A landscape with many valleys, sampled at points; each row gives a point and its height.
A ball rolls from a point to the lowest of its 6 nearest points, and stops where none of them is lower. Distance is the straight distance between rows; heights are no part of it.
poto: [173 136 132 162 102 168 212  57 102 118  92 139]  h=2.24
vufan: [ 88 113 134  60 152 133 112 128 181 131 166 128]  h=3.57
feru: [ 72  95 104 102 149 121 120 205  98 152 128 142]  h=2.02
tabo: [134 137 165  89 132 140 124  68 208 140 179 119]  h=3.52
Fip: [136 131 124 139 126 110  93 152 120 114 122 121]  h=1.97
foni: [103 116 147 113 128  97  53 197 131 112 149 130]  h=1.30
vuga: [134 119 113 131 139 123 123 139 115 127 119 125]  h=4.72
Gali: [ 90 107 126  99 144 108  80 192 126 127 142 131]  h=3.09
Tig: [123 153 120 205 104 117 120 183  83 128  93 124]  h=1.55
mopit: [152 147 117 181 117 124 128 149  96 114  93 121]  h=8.15
Nosug: [102 111 110  98 148 123 118 152 129 134 141 136]  h=2.35
Num: [ 95 126 115 164 122 108  98 200  85 140 116 133]  h=1.88
zedo: [142 147 130 178 115 102  78 169 101 111 110 117]  h=5.17
pum: [142 118 141  98 132 150 166  61 148 151 148 137]  h=2.26
Nened: [ 82  99 106  88 153 125 123 178 119 145 140 137]  h=1.86
kogog: [103  98 115  80 141 150 179  92 134 150 144 143]  h=1.79
Bok: [ 83  94 109  64 154 145 165 116 137 156 148 142]  h=3.40
bodem: [186 147 128 167 118 132 139  92 120 104 101 117]  h=5.77
mit: [130 128 104 152 125 133 159 146  91 129 101 125]  h=3.29
Par: [180 160 132 192 107 107  88 136 108  98  99 111]  h=7.72
Gok: [140 126 147  96 132 137 143  64 170 140 159 129]  h=3.64
zivig: [124 134 121 165 121 108  97 176  98 125 114 122]  h=3.54
vunav: [151 155 108 196 102 138 166 151  84 120  79 123]  h=8.70
Kevak: [165 143 137 133 130 118 103 102 144 105 129 118]  h=6.11
tol: [204 149 154 156 118 128 134  41 154 107 121 118]  h=4.67
Favad: [119 103 107 104 138 148 182 112 106 141 122 137]  h=1.18
fogus: [130 120 125  95 139 132 139  99 149 131 140 129]  h=4.77
fepas: [161 136 153 109 130 136 139  52 171 135 149 129]  h=3.78
sozo: [ 73 110 104 147 133 122 122 208  79 159 116 140]  h=2.38
pedab: [ 94 118 145  77 143 115  71 166 177 107 164 119]  h=4.37
Bal: [113 107 115  97 144 129 139 130 131 135 133 132]  h=2.17
bem: [126 128 147 105 133 104  59 160 160  99 150 119]  h=2.25
Laz: [134 114 117 112 136 150 185  84 118 139 125 137]  h=1.05
gup: [ 98 158 115 208  98 115 119 195  73 140  92 130]  h=0.33
batod: [ 83 106 146  79 142 104  59 203 150 118 161 131]  h=1.29
Negek: [ 93  99  96 104 147 138 161 152 100 149 124 136]  h=1.52
giru: [ 98 114 130 132 129 103  72 200 108 128 132 133]  h=2.65
Ref: [179 139 143 140 126 136 146  56 143 118 123 128]  h=3.93
zif: [174 161 118 192 105 130 145 123  99 107  84 117]  h=7.30
Roro: [152 136 135 136 129 106  74 145 134 103 129 120]  h=4.06
fem: [ 77 104 116  69 158 124 110 174 147 137 152 131]  h=2.27
Ret: [150 128 125 123 137 126 131  99 136 120 127 125]  h=6.53
nel: [101 129 157  70 138 145 118  89 213 143 185 115]  h=3.26
Tuf: [196 150 136 174 113 145 170  54 124 107  96 126]  h=4.20
Tafu: [119 121 128 108 136 112  87 157 137 122 136 125]  h=4.75
gafi: [155 126 129 123 130 141 162  71 132 128 124 129]  h=1.59
Tepud: [ 93 124 157  65 147 122  81 138 205 116 177 112]  h=5.71
nadam: [160 143 115 166 122 131 146 115 103 116  93 122]  h=8.08
tad: [101 117 158  62 127 162 167  65 186 172 187 136]  h=3.11
nazo: [112 129 150 153 112  87  48 195 107 113 136 131]  h=2.01
murut: [115 108 136  81 133 160 187  62 141 161 156 149]  h=1.33
zez: [ 97 103 131  63 136 162 191  69 142 171 161 148]  h=1.93
Rut: [113 113 130  78 144 140 148  89 164 146 155 134]  h=3.21
Papar: [101 116 114 124 140 116  98 182 107 132 128 131]  h=2.61
zako: [102 122 141  69 145 136 133  92 188 146 173 126]  h=1.14
vuru: [183 150 148 140 129 119 106  74 158 102 127 115]  h=4.94
fosef: [130 129 140  94 138 119  94 111 178 111 152 120]  h=7.74
karep: [152 169 147 221  88  96  69 173  95 101 100 115]  h=7.77
Vagur: [153 168 119 213  96 124 136 158  88 116  82 120]  h=5.80
Kono: [100 182 113 231  82 118 160 197  72 142  76 134]  h=1.73
rimos: [162 137 128 152 126 117 106 123 123 109 111 116]  h=7.41
puvuf: [186 150 122 177 100 155 197  80 103 109  84 125]  h=4.16
rodam: [153 123 118 143 118 158 201  82  99 126 102 136]  h=1.28
nobo: [141 115 127 115 120 165 202  56 114 144 123 145]  h=0.79
Pap: [107 126 101 162 122 125 143 182  79 142 103 127]  h=1.54

Two balls start at each pair of points below. Name the first point that both come to, or write none.
Ret and mopit: none
fepas and vuru: gafi
zivig and sozo: gup
karep and bodem: none

Where does a ball stop that starts at each point below?
fosef: batod
vunav: gup
kogog: nobo
Tuf: nobo
zez: nobo
tol: nobo
